A landscape with many valleys, sampled at points; each row gives a point and its height.
From any point a ball rolls to the lowest of the 3 points nearest to it. It stops when none of these is lower. Distance is the straight distance between rows; heights are no part of it.
(85) height 357: [ 76 -52 -51  13  66  24  20   6]
(255) height 268: [-23  29  60  -5 -25  -4 -24  -3]
(298) height 168: [ 31 -40 -27   1  39  24  10 -15]
(685) height 404: [ 33 -16 -74  -5   0 -42  73  34]
(533) height 94: [-12  -4  25   3  11  12 -19 -23]
(3) height 366: [  9 -14   4  18  23  38 -44 -19]
(17) height 69: [  1  -2  26  25  14  38 -65 -19]
(112) height 216: [-32  34   0  -3 -30 -20   3  24]
(475) height 273: [ -3  14 -41  -7 -17 -25  30  16]
(522) height 422: [-59  51  57   9 -61  -7 -14  48]
(202) height 751: [ -7   6  11 -13   1  -8  -3 -17]
(323) height 46: [ 38 -34 -28 -10  36   5  32 -12]
(593) height 158: [ 38 -32 -28 -16  25  -7  38  -9]
(342) height 483: [-24   8  69  30  -8  37 -62 -12]
(337) height 618: [ -4 -12   9 -10  14   6  -1 -22]
(498) height 350: [-34  44  74  -3 -47  -4 -31  14]
(272) height 183: [ 55 -48 -35   3  51  17  31  -9]
(221) height 612: [ 28  -9 -34 -21   4 -25  39  -5]
(99) height 179: [ 36 -34 -28   9  36  33  -5 -14]
(550) height 651: [ -7   5   0 -17  -2 -17   9  -8]
(177) height 538: [-14  -4  32  17  12  24 -39 -21]
(67) height 139: [ 58 -44 -42  11  53  31   6  -6]
(194) height 212: [-20  26 -17 -11 -25 -25  10  13]
(214) height 106: [-16   3 -58  -2 -17 -26  53  29]
(450) height 271: [-54  27 -15   0 -34 -20  21  35]
(179) height 386: [-40  47  54   1 -53 -10 -21  30]
(648) height 442: [ 45 -19 -61 -16   7 -34  61  19]
(49) height 157: [ 16 -11 -13 -23   5 -15  22 -16]
(379) height 294: [ -1  14 -31 -17 -14 -20  23   4]
(546) height 353: [-26  22  84   6 -23   6 -35  -8]
(94) height 367: [  2 -20   2   7  26  26 -23 -20]
(543) height 277: [-18  17  34 -13 -15 -11 -15 -12]
(208) height 415: [-23  12  53   2 -10   2 -25 -18]
(119) height 322: [  9   1 -60  -8 -13 -32  51  25]
(539) height 124: [ 51 -44 -37  -3  45  -4  41  -8]
(319) height 244: [-44  31  -4   0 -36 -19  13  33]
(158) height 441: [ 32 -20 -33 -22   9 -20  45  -8]
(310) height 215: [-26  18 -39  -6 -24 -22  39  23]
(368) height 208: [ 23 -29 -17  11  31  35 -29 -15]
(248) height 171: [-33  36  29  -8 -35 -17 -15  19]
(270) height 130: [ 22 -29 -19  -2  33  11  16 -20]
(667) height 543: [-20   1  46  10   3  13 -29 -22]
(11) height 192: [-28  32  48  -8 -28 -15 -22   3]
(385) height 203: [  7   5  34  27   9  42 -82 -17]
(286) height 70: [-24  27  28 -12 -27 -17 -13   4]
(563) height 264: [-46  37  13   1 -41 -20  -3  34]
(18) height 251: [ 16 -22 -10  12  28  31 -18 -21]
(162) height 510: [-22   4  54  23   0  22 -49 -17]
(338) height 336: [-58  41  22  10 -45 -12   2  45]
(574) height 274: [ 30 -14  -7  10  26  40 -53 -16]
(518) height 267: [ -4  -7 -65  -3 -14 -30  68  27]
(383) height 221: [ 56 -37 -39 -13  30 -17  55  -4]
(640) height 342: [  9 -20  -6  -8  17   7  12 -19]
(13) height 513: [ 16   1 -39 -14  -7 -25  36   4]
(372) height 356: [ -5   9  57  36  -2  41 -80 -14]
(436) height 502: [ -6 -14  15   3  18  15 -15 -23]
(615) height 430: [-15   7  59  32   1  40 -66 -13]
(512) height 579: [ 33 -10 -48 -18   3 -30  46   9]
(535) height 169: [-20  29   7 -11 -22 -20  -4   7]

Call two points neighbours if one is among the 3 nearest of the other. Go from one point of each pair to the other, from neighbour to neighbour, staying as low as possible. Name the highest point that can't be avoided.
(323) and (49) -> (640)
(17) and (67) -> (3)
(49) and (533) -> (436)
(67) and (323) -> (99)

Where does a ball stop that starts at each point below?
(368) -> (323)
(13) -> (286)
(162) -> (17)
(337) -> (323)
(208) -> (286)
(85) -> (323)
(202) -> (286)
